Each scene shows the same named points in several views. A view is turned or mirrored, shifted and resized as a whole, has a little noise and may leave points out.

Scene 1
View 1
(68): [ -9   5   2  -2   4  -9   5   2   6   3  11   8   3  -1   3  -4   8   8
  -1   4  -3  13  -7   3   7  -1  -4  -2  -5   2   5   7   9   1   4  -6
  -5 -10  24  -3   5   3   3  -6   2  -8   6   1  -8   3  -2   6]
(210): [ -5  -4  -2   3   7  -6   3   6   5   7   7   8   1  -4   5  -1  11   9
  -7   5  -1  13  -4   3   5   1   1  -3   1   6   0   6   7  -4  -2  -4
  -4  -8  17  -8   4  -1  -6  -1  -2  -2   2  -1 -11   2   1   5]
(78): [ -5   1  10  -5  -1   1   1   1   5   3  11  12  -6  -3   6  -9  10  10
   6  -3  -6  12  -1   4  10   5   5  -7  -5  -5  -2  -1   2   6   9  -2
   4 -11  16  -1  -2  11   6 -17  14 -10   1   5  -8   5   2   9]
(77): [-14   6   3  -9   3  -9   2   7   5  -5   8  12   4  -1  -2 -12   6   5
  10  -2  -4  11  -3  10   6  -8   5   1 -10  -5   0  13   8   9  10  -7
  -1 -16  22  -2   6   4   5 -15   7 -16   6   1 -10   0  -2   6]
(58): [ -5  -3  -3   9  12 -12   5   5   6  17  14   0   5  -2  10   6  13  11
 -20  12   3  15 -12  -8   1   6 -16  -3   5  14   5   0  15 -12  -8  -7
 -10  -4  28 -12   7  -6  -8  11 -14   5   7  -2 -10   5   1   3]
(87): [  5  -9   6  10   5   5  -2   1   5  20  13   5  -7  -7  17   3  14  17
 -14   7   0  17  -5  -5   3  12  -7 -10   6   8   0 -13   6  -8  -2  -1
  -1  -1  17  -8  -2   6  -5   2  -1   7  -1   2  -9  10   5   6]
(93): [ -6  -1   2  -4   5  -2   1   3   5   1   4  13  -4  -5   2  -8   9   8
   5  -1  -6  11   1   8   8  -2  11  -3  -2  -2  -3   8   1   3   4   0
   2 -13  11  -5   2   6   0 -13   9  -9   0   0  -9   0   2   7]
(189): [  4  -9  12   5  -2  14 -14  11   3  16  17   7 -14 -13  21  -5  14  23
  -8   5  -5  26   1  -2   4   9  -3 -12  -2  -1  -3 -25   7  -5  12  -3
   6   0  20  -6  -4   8  -5  -2   9   5  -5   4 -13   7  15   7]
(49): [ -4  -5   1  -1   4   1  -8  14   4   6   9   9  -6  -8   9  -8   9  15
  -3   4  -5  22   2   5   3  -3   6  -3  -2  -1  -2  -5   7  -2   8  -6
   0  -7  19  -8   2   1  -8  -2   4  -3  -1  -1 -15  -1   9   5]
(140): [  0  -5   7   3   2   6  -8  11   4  11  11   8  -8  -9  13  -5  11  17
  -3   3  -4  19   2   2   5   4   2  -8   0  -1  -3 -12   6  -3   8  -3
   3  -6  17  -8   0   5  -5  -6   8   0  -2   1 -13   3  11   6]
(152): [ -3  -6   1   1   5   1 -11  17   4   8   9   6  -5  -8  11  -8  11  17
  -5   6  -4  22   3   4   2  -4   4  -3   0   1  -2  -6   9  -3   9  -6
  -1  -7  20 -10   3  -1 -10  -1   2  -2   1  -3 -16  -1  10   4]
(144): [ -3  -1   7  -4   1   3   2  -1   5   3   6  12  -5  -4   6  -7  11   9
   7  -3  -6  11  -1   5  10   5   9  -7  -3  -3  -4   2  -2   6   6   0
   5 -12  11  -2  -1  13   5 -17  13  -7  -1   4  -7   5   3  10]
View 2
(87): [  0  -4   2   5 -13   8  13  -3   2  -3  11  -4   3  -3 -14   4  -2  -2
   5   7  10  -3  -2   8  -2 -11   7  -6   4 -12   2  -7   4  -7  -4  -1
   2  -5   3   0   1   9   5  -8  18   7  -4  -3  -1  -6  -4 -11]
(77): [  9  -5   6   0   6   0   1  -4  -8   7  -5  13  -3  -1   9 -11   0  -6
  -7  -1  -1  -1   0  14  -1   9   5   0  -2 -14   5   3  -2   3 -17 -11
  -7  -3  -3   5   5  -2   1  -8  12  12   7   5  -9  -7  -3  -2]
(210): [  4  -5   4   2   6   5   6  -5  -6   2  -2   7  -2  -3  -1  -3   3  -6
   0   5   2  -3   0  11   1   4   2  -4   3 -11  -1  -2   0  -7 -16  -8
   1  -6   1   1   5   2   0  -6  15  14   3   7  -6 -10  -3  -2]
(140): [  1  -4   5   4  -8   6   6  -7  -1   0   5   5   2  -6  -6  -4  -3  -1
   0  -2   6  -4   1  11  -1  -3   6   2   2  -9   1  -5   2   2  -3   1
  -1  -6  -2   2   0   6   4  -9  10   6  -4  -5  -3  -2  -4 -11]
(189): [ -2  -4   5   5 -19   5   9  -6   2  -2  11   1   4  -3 -11  -2  -7   2
   1  -1  11  -4   2  11  -5  -9   9   3   0  -9   3  -5   3   4   4   5
  -2  -5  -4   3   0   9   8  -8   8   1  -7 -13  -2   1  -4 -16]
(93): [  8  -2   3   6   7   6   4 -10  -4   1  -3  10  -1  -7   4  -8   1  -5
  -3  -5  -3  -4   0  10   3   4   2   2   1 -11  -1  -2   0   5 -12  -3
  -1  -2   2   4   0  -1   2 -14  11  12   0   4  -5  -6  -4  -4]
(78): [ 11   1   3   8  -2   6   6 -11  -1   0   2   5   0  -7   4 -11  -4  -2
  -4  -3  -3  -5  -2   8   1  -1   7   1  -3 -15   4  -1  -1   9  -9  -3
  -6   0   5   4   2  -1   5 -17  14   9  -1   1  -3  -1  -4  -7]
(49): [ 0 -7  5  2 -2  5  3 -5 -4  1  2  9  0 -4 -4 -4 -1 -3 -1 -2  5 -2  2 14
 -2  1  3  1  0 -6 -1 -4  2  1 -5  0 -1 -5 -4  3  1  4  3 -4  8  8 -1 -4
 -4 -5 -3 -8]
(144): [ 11   2   2   8   1   7   7 -12  -1  -1   0   5   0  -9   4 -10  -2  -1
  -4  -6  -6  -4  -2   6   2   0   5   2  -1 -14   1  -2   1   9  -9  -1
  -3   0   5   3  -1   0   4 -18  13  10  -1   2  -2  -3  -4  -7]
(58): [ -2 -10   3  -1  -5   3  11   5  -5   2   5  -1  -1   4 -13   6   3  -8
   7  16  13  -2  -3  13  -2  -4   6 -13   6 -13   5  -3   2 -19 -16 -12
   2  -9   0  -1   7  10   2   1  21  13   4   8  -6 -14  -3  -3]
(152): [-2 -8  6  1 -4  4  4 -4 -4  2  3  9  0 -4 -6 -4  0 -3  1 -1  7  0  2 15
 -3  1  3  2  1 -7 -2 -3  0 -1 -7 -1 -1 -7 -6  3  2  5  3 -1  6  6 -1 -5
 -5 -6 -4 -8]
View 3
(87): [  0  -9 -10   7  -7  -9  -3 -14   6   5   1  -8  -5  -2  -1   6  -5   7
   8  18  10 -10  11  -2   3   0   2  -8   6  -4  -4   3   5  -7 -14  15
   2  -8  -4   1   2   4  -4   3  -2  -1   4   4   1   6  -3  -4]
(68): [ -1  -5  -7  -1  -9  -5  -8  -8   4  12   2  -4  -5  -5   2  -1   6  -2
  -6   8   9   6   8  10   2  11   2  -3   3   6 -10   9   6   0  -9  -1
   5  -2   0  -8   1   1  14   1   8  -6   2   2  -3  -1  -5   2]
(144): [  1 -12 -16   2  -2   4  -5  -4   4  14   6  -4  -1   4   1  -2   4  -2
  -1   3   5   9   7   4   7   4  -1   9  -3   0 -10   1  -3   3  -9   0
   2   5   0  -1   7   5  11   4   8  -4  13  11   1  -2   0  -4]
(49): [ -1  -6 -12   9  -5  -6  -4  -8   3  13   2  -3  -2   1  -2   5   0   3
   1  12   2  -2  10   5   4   2  -2  -2   2  -3 -10   0   0  -5 -13   2
   3   2  -4  -1   7   1   1  -2   8   0   7   2   5  -2   5  -5]
(78): [  1 -13 -14   4  -3   2  -6  -6   5  13   4  -3   0   5  -2  -2   5  -3
  -2   6   5   6   5   2   4   7  -2   9  -2   3 -10   4  -5   0  -9  -1
   3   5   0  -2   6   4  14   4   7  -6  10  10   1  -2  -1  -6]
(93): [  0  -7 -15  -1  -2   0  -6  -5   0  17   6  -2   0   0   2  -1   4  -1
  -5   2   2  12  10  10   7   4  -2   5  -1   1 -12   1   3   4 -10  -4
   2   5  -1  -4   7   3   8  -1  12  -2   9   6   1  -6   2   0]
(189): [ -2 -11 -12  18  -4  -8  -2 -13   9   9   1  -8  -3   8  -7  10  -2   4
   7  22   2 -17   7  -5  -1   5  -2  -1   5  -5  -8   2  -9 -14 -14   8
   4   1  -6   4   6   1  -3  -1   2   0   9   1   9   5   5 -14]
(77): [  0  -4  -8  -1  -7  -1  -9  -4   1  20   2   1  -1  -2   2  -3  10  -6
 -12   2   3  13   8  16   4  12  -1   4  -2   8 -16   9   3   2  -7 -11
   5   7  -1  -9   5   0  21  -1  16  -7   4   4  -1  -5   0   1]
(58): [ -1   0   0  -1 -14 -17  -5 -17   3   8  -4  -5  -9 -13   2   6  -3   8
   0  18  16  -5  15  10   4   5   8 -19  10   2  -5   9  17  -5 -12  12
   4 -14  -5  -7  -4   0  -1   0   3   0  -9  -5  -2   6  -7   9]
(210): [  0  -2  -8  -3  -9  -7  -7  -9  -1  14   3  -2  -5  -8   3   2   2   3
  -6   7   8   8  14  14   6   4   3  -8   2   2 -10   5  12   3 -10   0
   2  -2  -4  -8   4   0   5  -2  10  -2   0   2   0  -3  -3   7]
View 4
(152): [  0  -4   8 -10   4 -10   8   7   2  -2   3   9  -5   7  13   8  16   5
  21  -8   8   8   3 -13   3 -12   3  -7   7   4 -12  -3   2   2  -8  -2
  17   0   2  -6  -9   0   0   5  -9 -13   1  -2   6  -4  11   1]
(58): [ 12 -15 -13 -11  24 -10  18   2  20  19   3  16  -1 -12  17  10  18   7
  14 -11  -4  31   0   6  -3   9  18 -11  -1   6 -20   3  -9   1 -22   0
  16   1  13  -9  13   4  15  -1 -20  -3  -2  -9  14  -3  18  12]
(78): [ -3   1  11  -4 -11  -2  10  -4   7  -8  -7  -3  -5  -3   5  13   3  -3
   3  -6   0  -5   8 -13   0  -9   4  15  -2  -3   5   1   4  10 -15 -13
   9   2   9  -4 -14   1  -2  -5 -12 -15   0   3   4   3   9  -1]
(140): [ -3  -1   9  -8  -6  -9  11   1   4  -5  -1   4  -8   5   9   7  15   6
  20  -8   8   2  11 -12   2 -17   5  -6   4   4  -6   1   5   5 -13 -11
  12   2   1  -4  -8  -1   1   2  -8 -14   0  -1   7  -4  12  -1]
(144): [ -4  -1  11  -5 -12  -1   8  -1   7  -8 -10  -2  -5  -1   2  14   4   0
   4  -2   1  -7  12 -13  -3 -10   4  15   0   0   4  -2   2  12 -14 -11
  10   0   5   1 -15   1  -2  -7 -11 -11   1   6   4   5  10  -5]
(93): [ -3  -3   9  -9  -3   2   6   5   6  -5  -7   1  -2   1   3  15   3  -1
   4  -2   0  -3   7 -17  -1  -7   3  17   3   3  -3  -5  -3   8 -12  -3
  12  -2   6   0 -19   4  -3  -6 -12  -7   1   6   6   3  10  -4]
(87): [  5  -4   1  -7  -4 -11  16  -3  13   4  -3   8 -10  -5  10   7  17  11
  21  -9   8   8  20   2  -2 -14  16 -16   3  10  -5   4  -1   6 -25 -15
  10   2   0   0   8   2   9  -1 -13 -10  -2  -7  10  -5  17   4]
(68): [  2  -9   1  -7   7  -4  13   0  14   2  -1   5  -2  -5  10  12   4  -2
   3  -9  -6  11  -1  -8  -2   4   7  14  -2  -3  -5   0  -2   6 -15  -5
  15   1  15  -9  -7   1   3  -4 -13 -12   1   0   6   1  11   3]
(189): [ -1   2   9  -6  -8 -17  16  -4   6  -5   0   8 -12   1  13   2  18   9
  28 -11  13   4  14  -4   2 -20  10 -18   4   4  -1   7   9   5 -18 -16
  12   6   2  -6   2  -3   3   3  -9 -20  -2  -7   7  -9  15   3]
(210): [  4 -11   0  -9  12   0   9   7  11   7   0   7   0  -3   7  17   8   3
   5  -5  -4  10   1 -10  -3   1   6   7   2   4 -13  -4  -7   4 -13   0
  15  -1   9  -3  -8   5   5  -4 -13  -2   0   2   9   3  12   3]

In a view up to two points have been moved. Name them for each view, in the order of its rows, or write none.
view 1 -> (210)
view 2 -> (77)
view 3 -> (49)
view 4 -> (58), (189)

Scene 2
View 1
(60): [ -3   1  10   6  -9   4   9   1   1   0   2  -6  -1  -7   4   3  -6  -3
  11   0   2  -5  -5  -4  -7   2   6  -7  -5   8   0  -7  10  -1   2   3
 -15   6   1  -4  -5  -9   4  -2   2   3  -5   7   7   5  -1 -10]
(54): [-2  0  0  7 -9 -5  7 -3  4  6  9  3  4  2 -4  6 -9  2  3 -1  5 -2 -1 -4
  3 -3  2 -3 -3  6  0 -4  4 -2  2  2 -6  8 -2 -5 -3 -9  5 -8 -5  3 -1  8
  5 -4 -5  1]
(207): [ -2   1  -1   4  -1  -4  13  -4   3  -4   5   3   3   2  -1  11   5  -2
   0  -5   3   1   1  -7   4   2   3   2  -5   7   0   0   0  -6   4   4
 -12   8  -2  -7  -6 -16   2  -3   0  -5  -5   7   4  -1   0   3]
(90): [ -4  -1   6   7 -11   2   8  -3   3   1   4  -2   0  -6   1   6  -8  -2
   7  -1   4  -5  -4  -5  -2   1   4  -4  -3   5  -1  -9   8   1   1   2
 -13   6   0  -5  -4  -9   4  -4  -1   3  -5  10   7   3  -1  -7]
(31): [ -3  -2   2   6  -5  -1   9  -3   3   0   4   2  -1   0  -2   9   0  -1
   3  -2   5   0   1  -7   1   1   2  -1  -2   7  -1  -5   1  -3   1   4
 -11   5  -1  -8  -6  -9   3  -4   0   0  -4   7   4  -1  -1  -1]
(128): [ -2 -10  -4   6  -4  -5  -3  -7   5   6   8   8  -5   5 -12  10  -9   4
  -5  -1  14   4   9 -10   7  -4  -4  -1   5   6  -5  -7 -10  -3   1   1
   0   2  -4 -11  -5   4   6 -12  -7   6   0   6  -3 -11  -5   8]
(86): [ -2   2   0   4  -3  -6  10  -1   2   4   7   3   5   5  -3   7   0   0
   2  -4   4   1   0  -4   4  -1   3  -3  -5  11   2   2   3  -6   4   5
  -7   7  -3  -6  -3 -14   4  -6  -1  -1  -1   5   3  -3  -2   5]
(47): [ -3  -5   4   5  -5   1   5  -3   3   0   3   1  -5  -2  -3  10  -3  -1
   2  -1   8   1   2  -9  -1   0   0  -3   0   7  -4  -7  -2  -2   1   3
 -10   4  -1 -10  -6  -4   5  -5   0   2  -4   7   1  -2  -1  -2]
(39): [-2  0  4  4 -3 -3  7  0  2  2  5  1  1  1 -2  6 -1 -1  3 -2  5  1  0 -5
  1  0  3 -4 -3 10  0 -1  2 -5  3  4 -9  6 -2 -7 -4 -9  5 -5  0  1 -2  5
  2 -2 -2  1]
(145): [ -4  -2  -3   7  -8   0  12  -9   5  -5   5   4   0  -2   1  13  -1   0
   0  -4   4  -2  -1  -9   5   1   2   4  -2   2  -3  -8   2  -1   2   3
 -12   8  -2  -8  -7 -13   1  -4  -2  -3  -6  11   8   1  -1  -3]
(82): [ -4  -9  -6   6  -3  -4   3  -8   6   1   7   9  -4   4  -9  14  -4   3
  -6  -3  13   4   8 -11   8  -2  -2   3   5   5  -5  -7 -10  -3   1   2
  -4   4  -3 -13  -6   0   5  -9  -5   1  -2   9   0  -8  -4   6]
(73): [ -2  -3   7   2   4  -2   4   3   0   2   2   0  -3   3  -6   7   6  -2
   3  -3   9   5   5  -6  -2   0   2  -5  -1  15  -1   1  -4  -8   2   5
  -8   3  -2 -10  -5  -6   7  -3   4   0  -1   1  -3  -3   0   5]
View 2
(145): [  1   4 -16   1  -5   2   2   2  10   6 -21  -7  19  14  -1 -10  -7  18
   3   5   1 -15   9 -13 -10 -11  13  -1  -6  -4  25   0   3   8   2   4
   9  -9   1   1   9  -4  -4  11   7   5  -4  -7   0  -2  -3  -5]
(128): [  6  -4   4 -13 -12  -1  11  -6   8   8 -13 -10  16  -5   0  -2  -4   9
 -15   5   2   2  -8  -5   5   7  10  -4 -14   3 -14   0  -7  13   1  -9
   1  16  -6   0 -11  -1  -6   8  -2  -4  15   1 -15  10 -14   8]
(39): [-5  4 -7  1 -8 10 -6  7 15  5 -1  6 10  5 -1 -7 -5  9 -1  7 -1 -9  2 -6
 -2  2  4 -1 -1 -3 20  6  5  6  5  4  1 -4 -3  3  0 -4 -2 11 11  2  4 -1
 -5 -6 -2 -1]
(31): [ -3   4 -11   1  -7   7  -2   5  13   5 -10   1  16   9  -4  -6  -4  12
   0   6  -1 -12   2  -7  -5  -3   5  -3  -3  -5  20   3   3   6   2   5
   4  -5  -2   2   4  -3  -2   7   9   2   4  -3  -3  -5  -2  -4]
(207): [ -7   4 -16  -3  -5  10  -2   1  18   4  -7   3  15  10   1 -11 -10  20
   5   7   6 -13   6 -15  -7  -4   8   4  -3  -6  25   4   9   2   5   0
   4  -7  -6  -1   7  -5  -5  15  16   4  -4  -1  -3  -3  -5  -8]
(60): [ -3   9  -9  16  -8  12 -13  21   9   4  -7   8  12  12  -7  -6   4  -1
   2   4 -11 -18   3   3  -5  -6  -1  -8   3  -2  36   7   2  10   0  23
   4 -14   8   9   3  -6   5   0   5   3   6  -8   4 -18  12  -2]
(82): [  5  -2  -5 -13  -8  -2  13 -10  10   7 -20 -12  19   1  -1  -5  -6  15
  -9   7   2  -1  -4 -10   0   1  12  -2 -14   0  -7  -3  -3   9   1  -9
   5   9  -8  -3  -3  -2  -5   9   2  -4   9   0 -12  10 -15   3]
(90): [  0   7  -9  12  -7   8  -8  16   7   6 -13   2  15  13  -7  -5   2   2
   0   4  -9 -17   5   1  -6  -7   3  -9  -1  -1  31   5  -1  11  -1  17
   6 -11   8   9   3  -5   3   1   4   4   6  -8   4 -13   8  -1]
(47): [  2   4  -6   0  -7   4  -1   3  10   5 -14   1  17   7  -6  -4  -1   8
  -3   7  -5  -9  -4  -4  -2  -1   2  -7  -5  -4  12   0   0   6   1   7
   4  -2  -1   3   0  -2   1   1   8  -2  12  -5  -3  -3  -1   0]
(54): [ -3   0  -3   1 -11   8  -5  11  10  10  -4  -5   9  -1   5  -6  -6   5
  -7   1   0  -8   8  -4  -3   0  10  -2  -4   4  19   8  -2  15   1   2
   2   3   2   3  -6  -8  -5  17   1   8   0  -2  -4  -5  -2   3]
View 3
(31): [-12  -5   5  -2  -3  -6  -5   1  -1  -2  -1  -6  -8  -3  -4  -4   2   9
  -3  -5  -5 -17   0   6   6  -1  -3  -1   1   1   5 -10  -5   0   3  -3
   8  12   5  -7  16  -6  -1  -2 -12  -8  -8   2   5   1   7  -5]
(90): [ -7  -1   4  -4  -5 -13  -9  -5   2 -12   4  -9 -15  -4 -13  -6   1  11
  -4  -6  -9 -17   3   7  14  -4  -1  -3   1   2   4 -10  -4   0  -2  -5
  12  16   7  -5  16  -3   8   3 -13  -3  -8   4   4  -2   7  -3]
(60): [ -6  -1  -6  -5  -4 -14 -10  -4  -3  -9   9 -10 -10  -1 -12  -7   2  11
  -6  -9 -12 -23   7   6  20  -8  -1  -4   5   3   2  -9 -11  -3  -1  -7
  13  18   8  -3  13  -5   8   6 -12  -7  -8   4   5   0   9  -4]
(73): [-16 -10   3   0  -3   3  -4   8  -1   7  -4   1  -4   0   8  -3   0   2
  -4   2   0 -18  -5  10   6   1  -8   3   3   4   7 -11  -9  -2   8  -2
   2   9   3  -3  15  -9  -8  -3 -10 -14  -4   0   6   2   5  -7]
(39): [-14  -8   8  -1  -3  -2  -5   5   0   0  -2  -4 -10  -1  -3   0   1   9
  -4  -2  -7 -18  -1   5   6   0  -5   2   0   2   4  -9  -2   3   3  -5
   6  11   3  -5  14  -6  -2   1 -10  -6  -6   2   5   2   7  -5]
(207): [-17  -3  14  -3  -2  -2   0   3   0   2  -6  -7  -6  -4  -1   0   6  12
  -2 -11  -7 -16  -3  -1  -5  -1  -1   2  -2  -2   4  -6   1   5   6  -4
  12  11   2 -15  12  -8  -6  -6 -10  -6  -9   5   5   6   6  -4]
(86): [-18  -9  13   0  -3   1  -4   9   0   2  -4  -4 -10  -2  -4   4   1  10
  -4  -3 -10 -17  -2   1   0   0  -4   5  -3   3   2  -6   1   7   4  -8
   5  11   0  -7  12  -6  -4   2  -8  -3  -5   2   4   2   4  -4]
(128): [-12 -10  24   1  -1  -4  -1   4  11  -6 -15   9 -23  -5   6  -2  -5   1
   0  20   6  -4 -14  17   0  13 -12  -1  -6   8  10 -16   9   0   1   5
  -1   5   3  -2  27  -2  -3  -4 -17  -5   1  -6  -1  -9   2  -8]
(54): [-14  -7  15  -1  -2  -6  -7   5   2  -9  -3  -2 -18  -4 -10   2  -2  11
  -3   3  -9 -14  -1   5   5   2  -5   2  -5   6   2  -8   4   6   0  -5
   6  12   3  -4  17  -1   4   5 -11   2  -4   0   2  -3   5  -4]
(47): [-10  -7   9  -3  -3  -6  -4   0   4  -3  -6  -1 -12  -2   2  -6   0   4
  -2   3   1 -14  -5  11   7   4  -6  -2   1   3   8 -13  -2  -3   3   1
   5   9   5  -4  21  -6  -2  -4 -14 -11  -5  -1   4  -3   6  -6]
View 4
(39): [ -3  11  -4  -2  -4   4   9   7   9   0  -2  -4   3  -3  -5  -6   3 -13
   1  -1  -9   6  10  12   7  -4 -19   6   5   5  -1   8  -3  -3  -2  -7
  -8  17  -9   6  -1 -20   6  10  -5  10  18  14  -1 -17   5   2]
(47): [  3  10  -5   4  -4   8  11   7   3   5  -7   1  -3  -5   0  -8   0  -6
   2  -2 -10   7   5  10  12  -3 -12   8   4   9   6   9  -8  -9  -1 -16
 -10  19 -10  -6   2 -20  13  11  -7   0  20   6  -1 -15   1  -1]
(207): [ -8   6 -12   6  -3   3   9   7  12   2   2  -7   7   0 -14  -1   7 -14
   5  -1  -7  13  20  17   9  -1 -21  15   9  -2  -7   3  -5  -5 -10  -6
  -7  10 -11   4   7 -20   7   2   4   9  16  13  -1 -12  16   0]
(60): [ -2  21  -7 -12  -6   9  12   3  14 -12  -2  -3  10 -16   2 -17   1  -9
  -6  18 -24  10  13  17  10 -13 -14  12   2   0   8  16  -4  -9   1 -11
 -11  16 -15  -3 -10 -15   7  13   5  10  19  32  -5 -22   1  10]
(86): [ -7  10  -4  -2  -1   0   8   8  12   2   2  -5   5   1 -11  -3   7 -17
   1  -4  -8   8  13  13   4  -1 -23   7   6   0  -7   6   0   1  -5   0
  -6  16  -8  12   1 -24   2   6  -4  16  18  16   2 -17  10   3]
(145): [  0   8 -13  13   0  10  15   1  12   8  -3  -8   4   0 -11  -3  10  -8
   0   0 -14  16  16  15  10  -4  -9  20   6  -1  -2   1  -8 -13 -10 -15
 -18  16 -10  -8   5 -24  14   0  12   6  21  11   0 -14  12   1]
(73): [ -5   7  -4  -3 -11   3   6  13  -1  -3  -1   1  -1  -6  -1  -5  -3 -12
   9  -2   1   1  11  13  13  -1 -23   0   9  10   1   9  -7  -4   1  -5
   5  13 -11   9   6 -14   6  15 -21   1  15   5  -4 -12   6  -2]
(128): [ 12   5   4  15   5   2  12  11  -7  27 -13   3 -15  11  -4  -2   3  -9
   1 -25   0   2 -11   2   6   5 -11  -4   3  20  -1  -2  -5  -1   0 -10
 -16  33  -1   3   7 -33  13   9 -20   2  26 -15   7 -14   0  -9]
(90): [  3  19  -5  -3   0  10  15   2  12  -2  -7  -4   5 -11   0 -13   4  -7
  -7  11 -25  11   8  13   9 -10  -7  13   1   2   6  10  -3  -9  -2 -16
 -19  22 -11  -8  -8 -23  12   8   9   9  24  23  -1 -21   0   8]
(82): [  7   2  -2  19   3   4  12   8  -4  24 -10   0 -12  12  -9   2   6 -10
   5 -22   0   6  -2   5   7   6 -12   5   7  14  -4  -5  -7  -5  -5 -12
 -15  27  -3  -1  11 -29  15   4 -11  -1  23 -12   5 -12   6  -7]
(54): [  1  15   0  -1   5   1  13   6  11   9  -6  -4   2   2  -7  -6   8 -13
  -5  -4 -15   9   3   9   1  -4 -15   4   0   5  -2   6   1   0  -4  -5
 -18  26  -5   6  -5 -29   5   7  -1  16  23  15   6 -22   3   2]

In a view up to two points have been moved. Name them for each view, in the order of its rows, or write none.
view 1 -> none
view 2 -> (90)
view 3 -> (31), (47)
view 4 -> (60)
